Points, in no order, along strands that fork, close into loops and pass close to each other.
(in the rows, 128 means zero)
Two points are linked if the straight distance between their rows is under 135. Some points are linked to none.
<637>: [117, 101, 172, 150, 183, 159, 131, 144, 142, 110, 109, 166, 132, 112, 103,
 130, 156,  84, 133,  75, 147,  85, 122, 195, 166,  85, 139,  65, 129, 125,
  98, 168, 114, 159,  91, 108, 121, 116, 143,  73, 156]
<151>: [107, 129, 119, 156, 143, 138, 140, 144, 118, 107, 120, 121, 170, 107, 152,
 153, 145, 151, 151,  51, 146, 146, 141, 132, 141, 108, 128, 133, 163, 153,
  89, 184, 147, 127, 106, 106, 129,  39, 136, 101,  97]
<706>: [101, 132,  97, 139,  96, 165, 104, 152,  85, 185, 126, 119, 169, 127, 120,
 129,  87, 149, 131, 170, 103, 134, 121,  76, 107, 120, 120, 137, 107, 146,
 133, 103,  83, 102, 145, 122, 114, 139, 123, 176,  87]
<410>: [127, 125, 107, 180, 114, 169,  79, 148,  56, 160, 164,  89, 179,  90, 115,
 104,  66,  80, 155, 126, 125, 133, 126, 102, 142, 113,  92,  84, 161, 135,
 121, 103, 104, 127, 125, 125, 109, 122, 193, 171,  97]
<356>: [117, 108, 122, 125, 136, 109, 112,  98, 128, 163, 106, 129, 124, 165, 102,
 111, 140, 130, 137, 204, 105, 124, 143, 128,  87, 131, 128, 137,  39,  97,
 144,  72, 127,  88, 144, 140, 127, 173, 102, 146, 130]
<359>: [ 96,  93, 143, 164, 138, 124,  82, 109, 121, 151, 120,  88, 170, 133, 113,
 141, 151, 138, 195,  98,  98, 100, 140, 191, 132,  98,  87, 127,  67, 105,
 131, 112, 159,  99, 126, 154, 126,  87, 148, 119,  85]
<313>: [156, 139, 128,  37, 115,  64, 192, 163, 175, 139, 148, 119,  97, 132, 147,
 140, 157, 154, 100,  95, 179, 134, 133, 120, 115, 133, 123, 113, 140, 105,
 127, 140, 122, 132, 154,  70, 153, 105,  59, 147, 192]
<20>: [115, 159,  98, 138, 148, 105, 103,  68, 172, 161, 155, 104, 137, 133,  93,
 141, 131, 141, 159, 145, 111, 135, 106, 134, 111, 187, 100, 149, 109, 130,
 151,  99, 143, 111, 124, 168, 153, 107, 139, 147,  84]
<501>: [173, 126, 178, 133, 173, 133, 110, 100, 140, 117,  67, 124, 130, 139, 130,
  93, 131, 137, 162, 184, 125, 138, 167, 159, 136,  74, 131, 120,  60, 145,
 123, 110, 153,  88, 115, 115, 107, 106, 151, 100, 144]
<340>: [161, 169, 174,  71, 111,  86, 152, 108, 184, 106, 150, 127,  71,  97, 150,
 126, 132, 189, 129, 161, 128, 177, 172, 132, 144, 139, 122, 157, 131, 176,
 128, 120, 130, 162, 144,  88, 133, 127, 104, 155, 154]
<1013>: [123, 159,  97, 129, 129, 126, 115,  61, 180, 127, 146, 136, 117, 143,  87,
 159, 123, 118, 127, 134, 127, 146,  80,  79, 121, 191, 118, 151, 130, 144,
 151, 119, 130, 114, 126, 145, 157, 141, 140, 143,  94]
<1005>: [ 94, 103,  95, 122, 139,  47, 106,  79, 132, 146, 157,  84, 123, 131, 107,
 127, 143,  82, 143, 118, 139,  94,  91, 168, 127, 163, 141, 136, 151,  70,
 154, 103, 152, 162, 130, 182, 145, 137, 156,  95, 104]
<1025>: [ 89,  88,  71, 109, 123,  82, 142, 162, 120, 183, 139,  87, 173, 142, 132,
 114, 135, 116, 147, 112, 136,  81, 105, 143, 111, 120, 143, 127, 143,  43,
 133,  99, 132, 125, 134, 149, 118, 109,  92, 116, 124]
<7>: [139, 128, 158, 154, 146, 154, 101,  78, 130, 106,  91, 121, 131, 126, 123,
 133, 128, 121, 154, 154, 138, 153, 159, 132, 134,  79, 130, 106,  74, 164,
 139, 127, 143,  98, 115, 101, 123, 111, 161, 109, 107]
<109>: [176, 142, 148, 135, 106, 155, 129, 153, 109,  96, 145, 113, 127, 105, 161,
  98, 104, 120,  96, 142, 128, 123, 146, 123, 134, 114, 121, 106, 196, 147,
 119, 138, 122, 150, 102, 132, 104, 130, 146, 125, 159]
<161>: [ 93, 113, 181, 149, 143, 130, 111,  99, 120, 113, 103, 131, 124, 111, 145,
 162, 176, 162, 120, 118, 126, 131, 150, 162, 130, 110, 124, 160,  69, 167,
 134, 167, 160, 134, 115, 153, 144, 119, 146,  92, 108]
<778>: [119, 120,  92, 198, 123, 161,  99, 148,  68, 134, 154, 121, 175,  82, 129,
 128,  89,  93, 143,  95, 140, 142, 111, 103, 160, 119, 121, 109, 190, 142,
 122, 137, 111, 139, 106, 143, 112, 112, 178, 143,  97]
<173>: [157, 129, 119, 193, 126, 177,  96,  79, 108, 123, 103, 144, 141, 109, 120,
 117,  90,  89, 135, 169, 128, 149, 101,  75, 128, 113, 143, 118, 139, 165,
 143, 113, 111, 118, 103, 135, 120, 155, 181, 113, 104]
<133>: [201, 151, 107,  84, 149, 128, 157, 160, 187, 117,  94, 173, 107, 170, 115,
 107, 117, 112, 116, 116, 145, 107,  90,  91, 120, 140, 135, 139, 151,  99,
 101, 127, 127, 117, 136, 113, 120, 140, 107, 114, 183]
<248>: [102, 139, 155, 109, 144,  79, 119,  79, 163, 130, 145,  82, 128, 125, 118,
 152, 158, 172, 140, 134, 132, 132, 155, 169, 115, 136, 101, 160,  90, 137,
 143, 134, 169, 125, 135, 138, 168,  86, 134, 129, 101]
<431>: [ 69, 113, 103,  92, 101,  54, 124,  74, 158, 134, 137,  96, 108, 130, 114,
 172, 150, 105, 124, 124, 182, 146, 131, 125, 106, 114, 133, 112,  88, 124,
 184, 107, 155, 121, 173,  80, 159, 142, 126, 141,  97]
<193>: [ 88,  91, 126, 135, 132, 109, 144, 137, 108, 114, 127, 158, 113, 125, 121,
 124, 137,  55, 103, 111, 144,  88,  96, 152, 146, 118, 178,  89, 148,  95,
 131, 130, 111, 179, 142, 123, 126, 177, 126,  97, 141]
<116>: [ 82, 120,  91, 170, 114, 192, 142, 197,  62, 133, 180, 173, 151, 150, 106,
 132, 108, 121,  96,  58,  92, 134, 108, 125, 124, 166, 125, 117, 157, 105,
  98, 142,  86, 126, 150, 144, 130, 136, 107, 165, 114]
<283>: [196, 140, 211, 112, 176, 145, 130, 144, 142,  72, 118, 139, 116, 127, 135,
 110, 151, 149, 154,  90, 120, 127, 169, 174, 156, 110,  98, 112, 146, 147,
  88, 165, 125, 162,  97, 120, 152,  88, 130,  99, 170]
<999>: [ 73,  92, 193, 152, 142, 133, 122, 133, 102, 115, 112, 159, 107, 126, 127,
 166, 196, 142, 113,  88, 110, 111, 158, 190, 133, 123, 130, 159,  54, 144,
 135, 171, 143, 147, 131, 161, 153, 159, 121, 102, 134]
<348>: [179, 161, 192, 126, 160, 143, 141, 132, 163,  78, 124, 149, 121, 130, 136,
 123, 144, 186, 127, 102,  98, 145, 166, 137, 147, 151, 104, 172, 141, 160,
  86, 185, 135, 147,  91, 129, 158,  96, 108, 112, 140]
<575>: [195, 144,  86, 118, 112, 150, 154, 140, 169, 140,  83, 169, 119, 163, 106,
 115,  93, 121,  98, 140, 129, 123,  75,  48, 103, 169, 152, 163, 172, 118,
 110, 116, 121,  97, 116, 124, 104, 131,  97, 131, 159]
<936>: [105, 113,  81, 106, 109, 107, 159, 114, 150, 162, 106, 142, 132, 146, 105,
 146, 137, 113, 120, 152, 150, 142, 102,  70,  72, 133, 155, 132,  81, 103,
 150, 106, 130,  91, 146, 109, 136, 152,  90, 134, 127]
<165>: [ 94, 107,  93, 119, 123,  78, 125, 110, 123, 139, 131,  79, 155, 119, 138,
 126, 127, 104, 148, 125, 150, 100, 106, 143, 126, 118, 140, 119, 150,  89,
 148, 110, 149, 141, 126, 149, 120, 109, 143, 106, 110]
<562>: [109, 158, 111, 173, 128, 156,  82,  97, 107, 155, 181, 140, 144, 115,  81,
 132, 103, 115, 104, 150,  88, 144, 108,  92, 133, 197,  96, 162, 134, 153,
 134, 109,  90, 125, 113, 174, 151, 171, 164, 159, 100]
<963>: [117, 126, 132, 125, 139, 152, 168, 183, 104, 109,  92, 168, 128, 139, 164,
 137, 146, 136,  89,  87, 131,  93, 140, 145, 140, 126, 146, 150, 148, 122,
  92, 172, 122, 139, 118, 137, 116, 143, 103,  90, 160]
<64>: [ 96, 110, 117, 113, 107, 130, 153, 149, 121, 115, 153, 127, 117, 135, 122,
 141, 139,  80, 114, 100, 148, 109, 116, 148, 123, 116, 143,  69, 143, 107,
 142, 128, 106, 152, 161,  78, 137, 155, 118, 145, 138]
<766>: [175, 143, 133, 126, 103, 159, 105, 133, 114, 121, 160,  95, 122, 138, 132,
  86,  85,  96, 125, 177, 122, 131, 153, 121, 112, 116, 111,  71, 152, 132,
 144,  82, 104, 110, 139,  95, 109, 142, 151, 171, 141]
<918>: [122, 160,  84, 168, 125, 165, 129, 111, 144, 122, 127, 157, 141, 139, 124,
 167, 114, 141, 103,  75, 114, 150, 105,  71, 148, 194, 126, 181, 174, 135,
 109, 167, 129, 121,  92, 158, 149, 106, 121, 122,  96]
<331>: [177, 167, 164, 102, 152, 124, 130, 108, 179, 104, 144, 105,  87,  99, 112,
  89, 118, 135, 191, 170, 106, 154, 141, 168, 167, 132, 115, 136, 162, 134,
 119, 100, 135, 146, 101, 141, 155,  98, 162, 130, 157]
<647>: [156, 129, 141, 109, 165,  87, 101, 103, 148, 125, 126,  86, 102, 113, 122,
  96, 115, 111, 180, 160, 126, 115, 118, 192, 150, 123, 132, 131, 132,  85,
 145,  96, 167, 135, 104, 181, 128, 100, 173,  90, 131]
<909>: [ 89,  87, 129, 188, 141, 157, 128, 139,  60, 119,  80, 166, 157, 116, 154,
 123, 140, 122, 133, 119, 121, 116, 106, 127, 139,  87, 160, 156, 119, 131,
 122, 158, 135, 137, 112, 185, 102, 150, 136,  75, 106]
<719>: [187, 155, 181,  57, 108,  87, 157, 136, 174,  92, 146, 120,  73, 112, 158,
 113, 130, 168, 129, 128, 147, 152, 163, 131, 146, 124, 110, 106, 172, 140,
 120, 132, 121, 160, 141,  69, 138, 109, 102, 159, 176]
<36>: [158, 129, 184, 106, 180, 120, 132, 130, 162,  89, 109, 148, 107, 131, 133,
 133, 162, 115, 141,  83, 154,  94, 142, 177, 161, 100, 125,  90, 121, 137,
  99, 155, 129, 167, 123,  97, 135, 110, 131,  80, 172]
<985>: [144, 157, 147,  95, 135,  92, 139, 124, 155,  94, 140, 167,  76, 129, 140,
 144, 145, 147,  79, 107, 123, 125, 119, 132, 157, 189, 117, 197, 176, 104,
 117, 169, 131, 180, 108, 185, 136, 172, 120, 135, 176]
<197>: [129, 104,  87,  98, 128, 103, 129, 166, 126, 188, 172,  83, 156, 162, 125,
  83, 135, 124, 151, 140, 104,  88, 113, 148,  84, 146, 116,  96, 136,  28,
 144,  59, 118, 105, 131, 151, 123, 126,  86, 154, 144]
<850>: [163, 157, 138,  99, 110,  96, 147, 138, 159, 118, 116, 166,  71, 137, 139,
 114, 138, 147,  86, 162, 113, 125, 112, 112, 134, 163, 129, 163, 148, 123,
 124, 137, 128, 152, 135, 156, 116, 189, 106, 148, 173]
<343>: [155, 163, 172, 110, 152, 124, 138, 142, 148,  90, 134, 155,  99, 123, 148,
 122, 146, 178, 101, 105,  93, 121, 141, 158, 163, 179, 112, 202, 164, 121,
  87, 172, 133, 159,  90, 192, 148, 127, 111, 120, 166]
<964>: [124, 117, 121, 143, 110, 177, 131, 179,  81, 165, 125, 126, 161, 149, 139,
 100, 116, 152, 132, 168,  83,  97, 146, 114,  86, 115, 114, 133, 106, 111,
 124, 104, 103,  92, 137, 133, 101, 144,  99, 157, 130]
<630>: [145, 162, 150, 100,  94,  96, 123,  94, 162, 106, 138, 136,  78, 102, 154,
 134, 116, 155,  85, 183, 134, 182, 160, 104, 138, 134, 130, 136, 119, 195,
 145, 128, 132, 148, 157,  88, 113, 185, 129, 159, 146]
<914>: [155, 131, 138, 104, 103, 152, 163, 162, 131, 126, 115, 114, 142, 130, 153,
 127, 125, 149, 115, 143, 150, 132, 157,  99,  97,  94, 131, 104, 120, 152,
 127, 143, 121,  97, 135,  56, 116, 114, 109, 141, 151]
<893>: [158, 140, 165,  39, 137,  45, 162, 141, 178, 111, 149, 113,  89, 122, 153,
 133, 155, 155, 144,  90, 175, 121, 146, 160, 141, 132, 114, 120, 153, 108,
 132, 133, 138, 167, 158,  89, 165,  88,  99, 131, 172]
<190>: [ 89, 117, 145, 131, 137, 149, 122, 117, 129, 146, 118, 144, 121, 162, 105,
 167, 172, 153, 138, 134,  96, 138, 146, 148,  98, 137, 104, 151,  17, 141,
 145, 123, 129,  83, 150, 129, 163, 151, 111, 148,  98]
<949>: [135, 142, 137,  62,  92,  80, 185, 143, 167, 101, 156, 141,  97, 134, 159,
 168, 162, 153,  87,  82, 176, 135, 138, 102, 136, 158, 128, 136, 164, 132,
 117, 172, 129, 159, 150,  66, 145, 126,  78, 149, 162]
<292>: [176, 161, 133, 129, 152, 123, 100,  87, 169, 129, 144,  90, 115, 112, 102,
  87, 101, 115, 195, 182, 106, 138, 127, 174, 149, 131, 115, 112, 139, 107,
 147,  76, 142, 106, 102, 161, 124,  92, 170, 133, 131]
<1001>: [ 75, 105,  94, 116, 108, 106, 103, 104, 110, 167, 131, 127, 135, 141, 104,
 141, 130, 118, 125, 190, 122, 142, 112,  83,  90, 129, 135, 137,  59, 105,
 148,  77, 118, 110, 160, 129, 133, 168, 110, 155,  94]
<262>: [101, 139,  86, 146, 103, 167,  93, 173,  57, 176, 137, 114, 163, 129,  75,
 134,  80, 122, 145, 112, 114, 161,  91,  60, 116, 150, 114, 106, 130, 139,
 123, 115,  81, 100, 153, 106, 123, 118, 136, 204,  65]
<113>: [106,  83, 165, 116, 141, 122, 135, 146, 103, 117,  95, 130, 115, 123, 137,
 124, 147,  89, 136, 117, 146,  95, 158, 189, 134,  64, 161,  73,  97, 119,
 131, 130, 133, 152, 145,  90, 101, 147, 129, 100, 153]
<494>: [127, 109, 182, 145, 149, 168, 117, 123, 120,  96, 106, 132, 117, 132, 123,
 139, 157, 107, 141, 109, 136, 127, 169, 171, 136,  72, 127,  77,  75, 150,
 127, 136, 131, 118, 127,  83, 121, 125, 150, 107, 137]
<440>: [137, 143, 121, 117,  88, 151, 152, 152, 128, 103, 141, 144, 120, 150, 149,
 145, 130, 131,  79, 108, 125, 127, 132,  94, 126, 163, 131, 148, 173, 131,
 112, 149, 116, 130, 124, 113, 126, 157, 102, 147, 150]
<241>: [144, 123, 152, 117, 153,  78, 109,  75, 152, 110, 112, 106,  98, 124, 120,
 128, 142, 100, 142, 141, 156, 129, 132, 168, 149, 116, 137, 115, 106, 121,
 149, 111, 169, 142, 124, 137, 138, 125, 164,  85, 132]
<860>: [ 89,  87, 158, 176, 136, 172,  79, 136,  79, 145, 128, 114, 161, 147, 112,
 126, 143, 121, 172, 117,  73, 106, 147, 181, 122,  92,  93, 112,  43, 103,
 124, 106, 123, 102, 141, 156, 125, 136, 143, 136, 103]
<776>: [152, 157,  93,  70, 161,  80, 162, 139, 197, 152, 132, 141, 111, 138, 123,
 127, 141, 162, 130, 117, 144, 125,  98, 126, 125, 173, 128, 179, 133,  95,
 121, 129, 150, 118, 111, 173, 160,  83,  87, 111, 148]
<80>: [149, 163, 145, 117, 100, 151, 115, 132, 127, 126, 147, 129, 101, 122, 151,
 110,  95, 167,  73, 186,  92, 157, 170, 104, 122, 134, 123, 155, 121, 201,
 133, 118, 110, 141, 147, 111, 104, 183, 119, 162, 142]
<723>: [145, 138, 127, 145, 144, 146, 128,  87, 142, 102,  94, 119, 146, 112, 135,
 148, 133, 122, 164, 117, 161, 152, 120,  98, 141,  90, 142, 105, 134, 167,
 127, 151, 150, 121, 107,  89, 130,  76, 162,  86, 107]
<1069>: [125, 154, 119, 176, 130, 176,  72,  86, 100, 156, 133, 123, 145, 107,  96,
 116,  70, 116, 125, 171,  98, 158, 115,  80, 140, 148, 118, 135, 116, 182,
 146, 102,  85, 112, 127, 137, 123, 163, 179, 150,  92]
<634>: [ 87, 160, 104, 106, 140,  73, 124,  96, 171, 157, 175,  97, 134, 129, 110,
 158, 159, 181, 137, 126, 121, 138, 121, 152, 108, 188,  98, 175, 123, 129,
 151, 123, 162, 119, 123, 165, 169,  85, 121, 147,  90]
<32>: [103, 120, 121, 103, 120,  62, 140, 100, 135, 115, 121, 138,  93, 131, 135,
 143, 154,  85, 100, 115, 173, 112, 101, 137, 142, 140, 149, 114, 138, 120,
 150, 126, 142, 178, 143, 130, 135, 175, 131, 105, 145]
<943>: [ 62,  91, 106, 172, 137, 145, 156, 150,  73, 102,  88, 182, 143, 117, 162,
 146, 134, 139,  93,  69, 137, 137, 102, 130, 148, 110, 183, 155, 152, 133,
 111, 192, 145, 155, 111, 172, 109, 132, 121,  71, 104]
<846>: [122, 114, 106, 101, 142,  68, 112,  95, 143, 149, 138, 110, 103, 156, 100,
 118, 136,  79, 145, 162, 127, 103, 102, 151, 117, 162, 146, 117, 110,  59,
 159,  76, 138, 129, 140, 169, 137, 162, 134, 116, 126]
<508>: [184, 127,  64, 126,  88, 171, 166, 157, 144, 145, 120, 140, 138, 154, 133,
 125,  82, 129,  95, 106, 144, 131, 100,  55, 116, 156, 155, 137, 208, 119,
 107, 126, 109,  98, 113,  92,  98,  87,  91, 139, 142]
<259>: [ 57,  86, 137, 155, 137, 135,  93, 132,  96, 148, 141, 129, 147, 158,  86,
 160, 160, 142, 162, 102,  75, 118, 124, 174, 107, 118, 111, 133,  24, 104,
 138, 121, 126, 102, 164, 156, 145, 141, 118, 139,  74]
<632>: [160, 127, 123, 123,  98, 165, 139, 172, 115, 156, 125, 105, 160, 126, 154,
  98,  89, 160, 114, 188, 121, 127, 163, 103,  97,  83, 120, 122, 121, 154,
 127, 117, 105,  92, 130,  93,  87, 126, 110, 158, 148]
<162>: [122, 117, 199, 125, 160,  88, 101,  69, 145, 100,  88, 111, 105, 117, 139,
 134, 155, 148, 143, 149, 150, 136, 152, 179, 149,  91, 132, 145,  73, 156,
 135, 138, 175, 147, 109, 143, 142,  98, 159,  76, 129]
<678>: [164, 120,  58, 159, 101, 190, 133, 172, 111, 159, 117, 131, 167, 136, 143,
 126,  73, 133, 123, 104, 133, 137, 115,  58, 126, 138, 146, 133, 187, 139,
 106, 127, 104,  95, 124, 103, 103,  80, 117, 166,  97]
<315>: [118,  75, 124, 205, 139, 182, 118, 145,  50, 105,  89, 182, 150, 114, 126,
 110, 110, 101, 134, 129, 119, 138,  93, 106, 137,  58, 173, 104, 126, 145,
 126, 148, 118, 136, 116, 143,  87, 160, 149,  84, 111]
<1061>: [172, 169, 168,  94, 123, 124, 138, 112, 177,  91, 162,  97,  93,  83, 138,
  98, 109, 169, 164, 162, 104, 181, 171, 137, 157, 124, 120, 153, 164, 186,
 117, 113, 129, 158, 120, 106, 140, 108, 134, 141, 152]
<24>: [128, 119, 128, 155, 109, 167,  87, 120,  76, 128, 128,  98, 153, 116, 120,
 108,  77,  76, 145, 166, 120, 139, 151, 116, 128,  84, 113,  71, 118, 139,
 144,  89,  93, 105, 141, 104, 108, 143, 175, 155, 106]
<826>: [126, 148, 152, 113, 131, 116, 128, 122, 141, 116, 152, 108, 119, 129, 134,
 145, 157, 150, 121, 132, 124, 129, 144, 150, 124, 145, 110, 136, 126, 139,
 124, 140, 142, 132, 127, 139, 152, 119, 128, 133, 132]
<570>: [141, 142, 130, 157, 131, 139,  98,  98, 116, 106, 143,  85, 163,  82, 142,
 133, 107, 115, 157, 117, 155, 156, 137, 112, 146,  94, 112, 103, 165, 174,
 119, 149, 142, 142, 101, 112, 125,  63, 180, 111,  97]
<761>: [153, 149, 122, 173, 131, 131,  87, 105, 117, 131, 152,  85, 174,  78, 142,
  93,  72, 135, 164, 154, 125, 142, 132, 123, 161, 114, 100, 116, 173, 162,
 123, 121, 140, 140,  98, 153, 102,  75, 186, 134, 103]
<552>: [130, 130, 109, 160, 111, 159, 135, 145, 101, 122, 140, 115, 154, 119, 145,
 118, 111, 105, 130, 122, 130, 116, 120, 112, 127, 118, 129, 109, 167, 134,
 127, 135, 118, 124, 119, 132, 111, 117, 143, 125, 126]
<656>: [112, 104, 132, 185, 171, 178, 149, 156, 119, 113, 108, 188, 147, 124, 103,
 122, 132,  71, 124,  79, 124, 101,  92, 160, 164, 106, 152,  88, 159, 108,
 108, 160,  99, 139,  90, 133, 116, 124, 137,  79, 132]
<102>: [ 68,  90,  98, 123, 114, 127, 185, 183,  80, 125,  83, 166, 145, 124, 172,
 135, 127, 130,  95,  92, 152, 101, 112, 134, 136,  99, 191, 142, 162, 107,
 107, 173, 137, 148, 122, 133,  98, 122,  98,  86, 128]
<458>: [ 85, 106,  97,  83,  99,  79, 150, 115, 151, 132, 155, 109, 116, 132, 123,
 159, 135,  81, 124, 107, 185, 141, 121, 126, 107, 107, 149,  64, 123, 115,
 167, 112, 127, 134, 182,  45, 137, 133, 113, 145, 119]
<281>: [159, 137, 145, 120, 101, 131, 153, 159, 123, 136, 116, 147, 101, 133, 154,
  98, 130, 165,  79, 185, 111, 120, 151, 115, 103, 140, 141, 151, 131, 149,
 119, 126, 133, 133, 140, 131, 102, 183, 105, 140, 170]
<207>: [ 95, 105, 182, 139, 118, 137, 147, 151,  87, 109, 110, 169,  99, 131, 160,
 158, 187, 166,  72, 121, 109, 109, 159, 157, 120, 143, 125, 168,  79, 158,
 120, 171, 123, 136, 140, 156, 143, 183, 105, 127, 144]
<256>: [129, 105, 110, 203, 150, 204, 136, 148,  80, 113, 108, 198, 144, 143,  93,
 110, 112,  90, 131,  98,  99, 116,  81, 115, 134, 101, 161,  90, 131, 122,
 122, 149,  94, 115, 120, 126, 115, 149, 130, 106, 126]
<877>: [107, 143, 120,  96,  84, 131, 165, 148, 145,  96, 134, 161,  98, 143, 153,
 181, 154, 140,  63,  76, 150, 144, 140,  82, 126, 161, 139, 158, 153, 145,
 125, 181, 119, 147, 147,  76, 141, 161,  80, 161, 141]
<573>: [101, 148,  74, 150, 125, 142, 136,  78, 160, 110, 115, 172, 135, 144,  94,
 181, 136, 116, 120,  78, 136, 156,  61,  63, 127, 186, 150, 167, 141, 141,
 139, 151, 128, 103, 117, 143, 158, 137, 126, 118,  86]
<992>: [138, 100,  98, 202, 123, 188, 101, 114,  76, 121,  76, 149, 157, 110, 130,
 111,  85,  87, 161, 151, 134, 136, 101,  74, 136,  65, 160,  96, 129, 141,
 139, 122, 117, 118, 126, 123,  94, 145, 162, 109,  94]
<855>: [105, 119, 148, 133, 147,  78,  80,  74, 156, 153, 127,  71, 152, 139, 106,
 128, 147, 158, 181, 155, 114, 125, 146, 187, 133, 116,  96, 147,  68, 103,
 152,  97, 165, 113, 115, 155, 136,  90, 146, 118,  87]
<280>: [132, 128, 143, 113, 143, 125, 144, 135, 145, 166, 107, 147, 117, 167, 111,
 133, 168, 162, 121, 161, 103, 121, 157, 141,  84, 138, 107, 142,  31, 112,
 134, 112, 126,  73, 145, 124, 145, 156,  87, 147, 153]
<397>: [124, 154, 146, 148, 106, 142,  74, 128,  79, 149, 166,  61, 173,  77, 131,
  94,  62, 116, 148, 148, 116, 145, 160, 142, 148, 111,  65,  93, 151, 163,
 112, 107, 117, 138, 127, 124, 102, 104, 189, 173, 108]
<232>: [125, 115, 113, 113, 135,  91, 107, 136, 124, 171, 157,  89, 131, 150, 122,
  89, 132, 120, 159, 160,  94,  92, 118, 177, 104, 148, 112, 121, 132,  49,
 150,  67, 141, 128, 122, 193, 117, 140, 130, 130, 124]
<946>: [140, 139, 111, 104, 131, 110, 144, 131, 145, 146, 125, 121, 132, 143, 131,
 119, 134, 154, 126, 152, 130, 123, 113, 115, 113, 149, 135, 157, 133, 114,
 132, 125, 151, 110, 114, 157, 122, 116, 108, 118, 134]
<1064>: [157, 153,  87, 159, 117, 176, 127, 133, 138, 143, 127, 133, 159, 132, 136,
 142,  99, 160, 128, 101, 115, 142, 122,  72, 132, 167, 125, 156, 168, 156,
 106, 149, 120,  97, 109, 116, 125,  76, 118, 144,  90]
<251>: [109, 133, 145, 127, 102, 160, 154, 171,  94, 106, 135, 153, 115, 134, 172,
 146, 151, 165,  66, 105, 107, 118, 164, 125, 125, 160, 127, 174, 141, 150,
 104, 175, 118, 137, 127, 138, 130, 159,  90, 139, 135]
<1035>: [ 90, 122,  75, 148, 101, 168, 107, 192,  46, 167, 186, 130, 154, 132, 105,
 120,  94, 107, 129, 105, 102, 130,  98,  93, 111, 149, 119,  99, 149, 102,
 112, 105,  76, 126, 164, 130, 119, 135, 125, 190, 101]
<446>: [176, 137, 129,  98, 104, 120, 147, 145, 135, 119, 138, 108, 103, 122, 144,
  92,  98, 107, 120, 172, 146, 118, 125, 120, 122, 118, 137,  98, 178, 115,
 134,  95, 133, 141, 132, 120, 104, 140, 135, 134, 162]
<479>: [176, 133,  85,  62, 159,  80, 172, 173, 200, 143, 109, 159, 108, 132, 137,
 108, 126, 121, 128, 124, 169, 111, 104, 114, 122, 125, 142, 146, 124,  83,
 110, 129, 148, 119, 143, 155, 135, 106,  83,  97, 187]
<717>: [140, 101, 144,  92, 128, 117, 159, 157, 132, 125,  96, 108, 137, 130, 153,
 116, 141, 121, 128, 138, 168, 108, 157, 138, 111,  71, 148,  79, 109, 116,
 129, 130, 137, 116, 145,  70, 111, 128, 112, 112, 173]
<848>: [ 92, 129, 124,  97, 120,  52, 140,  80, 165, 132, 149, 121,  82, 139, 114,
 177, 172, 125, 109, 104, 163, 127, 122, 142, 120, 162, 119, 132, 110, 116,
 170, 121, 148, 148, 165, 110, 166, 156, 117, 133, 123]

A piece is all that can be reached along the links. How many separate loops has the piece of each point below (a circle has one, a figure eight two, a Y none), and how many tips (points with one link)?
<431> | loops 1, tips 0
<1001> | loops 1, tips 1
<637> | loops 2, tips 1
<24> | loops 1, tips 2

A tip is a point with one link. Name the tips that can be reached along the links from each point below, in the order of the rows.
<776> | <936>
<173> | <562>
<914> | <501>, <116>
